Points on a hilly landscape, in no order, each with its height.
From any point a ball rolls to the lowest of the 2 points nearest to it. It stops when none of these is lower. Distance is the straight distance between rows; heights are no part of it.
veli: [ -7  14  -5 -25   8  22   0 -12  -4  61 -19  39 -24 -31   8 -34  22  -2
  12  25 -21  14  36]  height 0.97
Tez: [ 17   6  -9  12 -52  30   9 -34 -19  15  28 -26 -14  20 -17   0  -1   7
  31 -50  -8  11 -27]  height 2.19
kod: [ 33 -28   6 -14  16  -2  -6 -49  56   0   6 -49  -6 -64  35  -4   0  19
 -15   8 -29  37  15]  height 0.95
Sumil: [ 10   7 -13 -36   4  14   6  11  22 -15 -18  36   7  38 -28  13  -9  -9
 -24  -5   5  35   5]  height 1.32
Guner: [ 19  51 -44   2 -54  11  30  37 -15 -41  14  -7  -7  31 -57  19 -42  -1
 -16 -18 -30  -8  12]  height 6.44
Gat: [  4 -46   9  -1   9 -70  20 -10 -22 -21   7  12   5 -39  11   5  30  27
  -8  -3 -14  14  15]  height 2.78
kegum: [  2 -26   9  19 -17   3 -26 -32 -17  44  22  20   1   8  18 -35  27   2
  36  10  26   7  -1]  height 2.20
kilan: [ 12  21  11 -15  10  32  -2 -17 -22  23 -16 -45 -16 -22  14   3  36  44
  33  17  -5   8 -34]  height 3.75
Kule: [-16   7  41  13  -7  41 -40 -22   3  -9 -30 -37   6  10  21 -37  10  17
  17   3  -4   3  17]  height 4.39
tagi: [-36  12   8   1  36  -5 -14  16  29 -35 -20  -7  30  12  50   1 -10 -17
 -15  17  67  -6  -8]  height 2.42
lesi: [ 17 -14  34  10  23 -24 -11   5  -8 -16  -5  -2  -1  13 -56  27  24   9
 -13 -13 -25  11  19]  height 1.98
Ker: [ 24 -14 -25  31  -4 -18 -23  13 -27   6  46  10   7  26 -21  34   1 -37
  19   4  44 -17 -17]  height 1.46
Fabe: [  3 -53  37  22  11 -11 -18   0  27 -36  -5 -15   4   8  29 -13  -5 -25
   9  14 -19 -28  36]  height 3.04
mor: [  1 -22 -10 -10  -4 -19   2 -48  36 -10  13  14  35   2  -3  -8  -1  25
 -31 -12  28  37 -19]  height 1.08
lam: [ -1  76 -16   2  18  24 -18   4 -38  19   7  -6 -10 -16 -15   5 -14   1
 -23  -8   3  26  19]  height 2.53
zazur: [-10   1 -15  27  21 -27 -12  20 -13   5   8  25   7  -3   5   2   4 -39
   6  13  46   4  21]  height 1.02
miv: [ -8 -22 -19  10 -30 -40  10 -13 -26 -38  -8   2  20 -43 -20   9 -11   5
 -44  -6 -21  42 -30]  height 1.90
rudom: [  2 -29 -26   0 -23 -13  33  -7  20 -23  28  -1  27   3  -3  16 -73 -40
 -26   3 -18 -22 -35]  height 1.45
dimo: [  5  15  -4  -9  30   7 -17   7 -23  44 -14  38  13 -51 -18  26 -22 -18
 -24  46 -17 -18 -43]  height 2.69
sugaf: [ -8 -20  15  -7  14  20  10  25  32 -19 -39 -30 -14  10  12  15  20  -7
  17 -15  22  17  -7]  height 5.38
mumap: [-47 -14  19  -6  42 -46  18  26  -7  -6 -41  12  14 -17  12  11  26   7
  -8  20   6 -19 -29]  height 5.09
zutil: [ 31  14  -2  19 -30   2  -4 -57   4  -4  17 -42 -17 -37   7 -20   5  59
  11   0 -13   6  25]  height 4.05
vit: [ -4 -25 -25 -30  14 -17  27  12  26 -39  -1   1  -2 -67  67  18 -18 -44
 -43 -19 -27  40   9]  height 4.51
sep: [-13 -32  32  42   4 -28   7  27  54 -14   9 -11  17  33 -66  11 -18 -21
 -38  -6  -4  -3 -21]  height 6.00
Febab: [ -2  18   6   0   9  23 -44  20 -28   5 -25  16  24  15 -31  18 -22 -20
 -14  30 -19 -31 -27]  height 2.39
fafer: [ 10   3  22  36  14 -14 -19  17 -39   2  -1 -19 -20   1 -29  12  39 -10
  18 -14   0  24  33]  height 1.65
vopu: [-31  21  36  43  15 -15 -21 -43   4  15  40 -27  18   4  -6 -32  -2  31
 -23 -14  23  -1 -20]  height 3.60
duz: [ 30   9 -23  19  -1   6  -4   5   7 -41   0 -21 -21 -21  29   1   1  -7
  18  20  31  18  70]  height 4.13
nezet: [-11 -12  15 -10 -31  16  11  18  14 -19 -37  21  -1  45 -49   0   0 -12
 -20 -32 -37  29  14]  height 0.76
Bepan: [  0  17 -15 -17 -14  44  -5  20  23  54 -12  26 -24  37 -10 -13  39 -10
  35 -20  30   0 -12]  height 1.57
ner: [  0  -6   8   6   0  10 -18  19 -42  40  -9  24 -36 -12   2 -10  38 -30
  37   1 -27   1  43]  height 1.31
dofet: [-15  15 -31   2   7  15 -11  -2  13  46   1  28 -10 -39  19 -22  -6 -36
  -7  35  33   7  30]  height 0.58
femol: [-28  28  24  31 -37  -5  14  34 -27 -17 -14 -23  -7  45 -50  -8  26  26
   6 -37 -21 -22 -19]  height 6.25
mek: [-36 -40  40  25 -31   3  -9 -23  21  23  -1  30   3  32  -4 -43  13  -9
  21 -25 -11  -9   3]  height 1.76
rufur: [  4  -5  28 -47  28  -2  17  -2 -36  12  31  18   2  38  27  10  -6  13
  19 -34 -11   8 -16]  height 3.07
soli: [ -4  -3  -8   0  -8  -9  38  28  -5 -30  20 -18  26  24 -37  34 -62 -14
 -36  -5 -34 -27 -53]  height 0.86
sima: [ 23 -24 -56 -10 -19 -28   1   3  37 -68 -14   6  17 -46  37  16 -10 -37
 -41  13  17  47  19]  height 4.36
Vapo: [ 19  17  -3   3   4  30 -50  13 -41  27  11  -4   6   9  17   0 -13 -31
  24  35 -11 -49   3]  height 2.10
bip: [ 49 -15 -37 -13  13 -26  12 -27  20 -10  19 -19 -10 -85  20  36  -9   4
 -19  11 -19  34  23]  height 1.30
kov: [-25  18   4  28  -3  -1  11   5  -8  -8  26 -40  -3   6  45 -15  -7  25
  34  -6  34 -50 -13]  height 2.64
vesip: [-19   0  50 -37  29   7  24 -11 -15  30  15 -22 -10  -2  54 -15  -6  34
  26 -16 -40  -1  -2]  height 3.37
zigi: [ 30  54 -33 -27   4  36 -24 -25 -53  -2  13  -2  12  -7  -2  14 -34  12
 -10   9  -7  25  -2]  height 2.27
Ribi: [-31 -12 -12  -8  18 -20  55  36  43   8  -8  31 -22  -6  -9   1  -2 -30
 -16 -25   7   8  24]  height 5.64
fibaf: [ 22   7  -5 -44  21  51 -34 -20  19  44 -18  34   9  25   3   3   6 -18
   8  30  25  38 -12]  height 0.79
basek: [ 15  43 -14   3 -17  16  15  43 -24 -34  -7 -33 -12  38 -44  30  10  18
   5 -29  -9  -2 -24]  height 6.34
dabo: [ 17  31   6  11  -5  25 -22 -49 -18  37  22 -51 -24 -27  23 -24  28  53
  27  29  11  31   3]  height 3.90
beke: [-30 -17  20  -6 -36  -4   7  14 -14  19  18  54   9  68  -7 -30   2 -18
  22 -42  -7 -26  -8]  height 2.25
tiz: [ 13   7 -15  14 -56  19 -21  -6 -25  22   6  12   5  33 -60 -11  13   2
  14 -34 -14 -10 -25]  height 1.80
Nev: [ -5   8  25 -22 -10   1   8   7 -19  -2  31  27   0  69   2 -19 -12  17
  23 -50 -19 -26  32]  height 2.67
Dozu: [ -6  54 -26 -28  10  24 -18 -12  -7  -9  24  20  30  34  24 -16 -43   6
 -12  25  35 -29  20]  height 3.03
Ralu: [ 14  19  47 -40  28  32  -7  -6 -10  37  12 -33 -19  33  28 -18  25  45
  45  -4 -21 -12 -19]  height 3.57
mavil: [-23  14 -20  25 -14 -16  32  57  31  12  16  26 -24  19 -39 -13 -20 -49
 -20 -10  -1 -22  46]  height 5.76
basod: [ 13 -26 -20 -38  15   3  28  -5  -3  -1  -7   3   9  -8  21  39 -11   6
   9   4   6   4 -49]  height 2.82
mivap: [ 12 -38 -35   2  11 -23   5 -11 -19  14   4  23   5 -52  16  28   6 -32
   9  27  34  24 -50]  height 2.51
Gamu: [  8 -61   5  -7  -9 -13   9 -14  19 -24 -20 -13 -11 -43  45 -11   5  -3
  17  11 -42 -18  28]  height 2.79
guz: [-13   0 -10 -28 -31  31   8  19 -11 -13 -39  17   3  25  15 -12 -13  -3
  20   0 -28 -47   3]  height 2.21
pov: [ 14 -40  -5 -24 -10   3   2 -18 -20   1 -15   9   4  -3  25  -5  -9  -2
  23  17 -28 -29  -4]  height 2.52
Venit: [ 27 -33  14 -22  13 -10  14 -54  51  26  24 -11 -11 -15  10  -8  -2  45
   1  -8   3  18  -3]  height 0.42
geno: [-29  55  -7  -3  32  11   4  28 -25  34  -2  16 -13 -23   7  12 -27 -24
 -19   1   1  -4 -16]  height 2.77
Fibal: [ -4  -9  31  28 -38   6 -15  -9  17   9  -2  14 -11  45 -50 -31  22  -2
  -3 -37 -32  -7  23]  height 1.33
zuzup: [ -1  -7 -11   5 -29 -38  41  15  10 -44  -2  -9  26  -8 -52  27 -29  10
 -49   4 -20   8 -50]  height 1.44
lerud: [  9  36   6  46 -13  24 -27   1  -3  -5  13 -21 -32   3  13 -29  14   2
  19  -6  18  -6  78]  height 4.00
nop: [  4 -39   8   3  -4 -22   1 -42 -27   6  18  11  -9 -30  34 -16  35  24
  24   5  16  40   6]  height 2.50
tifer: [ 10 -17 -11  21 -17 -33  19  26  41  -1  10  20   1  22 -78  17  -1 -27
 -35   2   2   7  11]  height 5.88
voned: [  6 -12 -39  24 -21 -28  -7 -21 -53  -4   6  18  18 -37 -15  25  -2  -9
  -6   6  24  32 -39]  height 2.26
zezav: [  8  25 -15 -50  40  19 -20   8  -2  12 -31  60   9  11 -12  26  -5 -12
 -18  32   0  21   3]  height 1.26
Buz: [ 51 -11 -27 -47  15   4  21 -15  -1 -12 -21   8 -19 -31   5  28  13  24
  -2   7  -9  54  22]  height 1.64
laza: [-25  18  22  69 -17  -4  -9 -17   9  27  21 -12 -20   0   1 -44  20  10
   1 -28  20   0  30]  height 3.84
rol: [-27  17   8  24   6   5 -20   5   8   3  -9 -29   2   5  45 -33  30  41
  35  26  64 -35  -3]  height 2.37
kul: [ 31   5 -16  37 -23   6 -58   4 -50   9  33   0   5  22 -23  11  21 -10
  42  20  18 -46  -5]  height 1.81
zudo: [ 18 -11 -31   7 -52  19  32 -12  -8  -3  30  -7  -8   6 -19   9 -50 -31
  -2 -39 -26  -3  -5]  height 1.97
foz: [ 23   7  38  -5  20   9 -32 -38   2 -15  -1 -28  -1  -1   6 -19  10  35
  -1   9 -24  15  36]  height 4.23
nepe: [ 52  14 -41 -38 -19   7   7 -25 -38 -28  -4  16   3  -6  -1  19  -9  38
   6   6   7  30   5]  height 1.95
fota: [-17   7  17  19  17 -14 -23 -12   5 -38  -9 -27  31  16  34 -13  21  38
  -2  17  61   1  -5]  height 2.06
nuse: [ 24  42 -17 -31  15  49 -48  11   7  81  19  22 -10  35  -7  -1  24 -23
  32  17  30   0 -33]  height 1.23
kefe: [ -5  -1   9  21   6 -58  18   3 -30 -18  22   5   9  -8 -30   9   1  31
 -19   2 -18 -35  12]  height 2.40
Dasiz: [-20   1  24 -10  14 -21  10 -30  26 -29 -13  -8  26  24  -4 -17  14  60
 -20   3  17   0 -17]  height 1.63
Miva: [  0  30  -7 -24 -14  46  -1   4  12  20 -11  -2 -23  31  20 -24  15   8
  30 -12  -4 -36  26]  height 1.91
pumu: [-29 -12  -5 -23  15 -13  37  29  27   5 -38   1   5 -46   3  13 -26 -17
 -30  18 -41 -49 -35]  height 4.80
gisib: [-30  41 -22  -7  22  -3 -11  35   7 -39 -19  21  31  18  17   3 -39 -23
 -29  41  40 -26   7]  height 2.73
Nasu: [-50 -26  38  30  28 -16  -5  25   3  -9 -34 -12  -8 -19  31 -11  34 -14
  21  -3  18   9  -1]  height 5.25
mumit: [-19 -28  59  31  33 -14 -29 -24  19   6  16 -15  24   6  14 -20  -7  -1
 -14   4  11 -18  -5]  height 3.34
sos: [-20  -1  -3 -17  14  -8  65  41  46 -10 -14 -15 -32   5   0  16  18  21
   6 -32   9  -4   4]  height 5.51
fofa: [-34 -27  14  15   6 -30  13  23  -4  -9 -35 -17  14 -31  -7  22  -7 -15
 -29  18 -15 -34 -61]  height 4.94
pab: [ -7   1 -11 -32  37  14  34  24  37   2 -23   4  -6 -61  27  25 -29 -36
 -32   6 -32  10  -1]  height 4.66
kavi: [-19   0  43  16   6  -1   7  21  22  -1  -4 -30  10  44 -43  10   4  19
  -6 -22 -13 -31 -38]  height 6.13
noze: [ 26 -32 -44  16 -22 -15  10   9  35 -32  -8  -4 -15 -51  15   6 -13 -42
  -4  14   3   9  60]  height 4.24

For each start below, name the point where the ball stops.
basod | soli
dimo | dofet
dabo | nezet
Gat | dofet
mavil | fibaf
fofa | fibaf
duz | fibaf
geno | Venit
Gamu | fibaf
Dozu | Venit

Call two points neighbours if one is among the 2 nearest of the other. Go from one point of each pair to the other, from neighbour to neighbour, staying as low as possible. Name the highest point that can't be avoided.
fibaf / Venit | Gat
soli / fibaf | Tez
dofet / Venit | geno
nezet / fibaf | Sumil
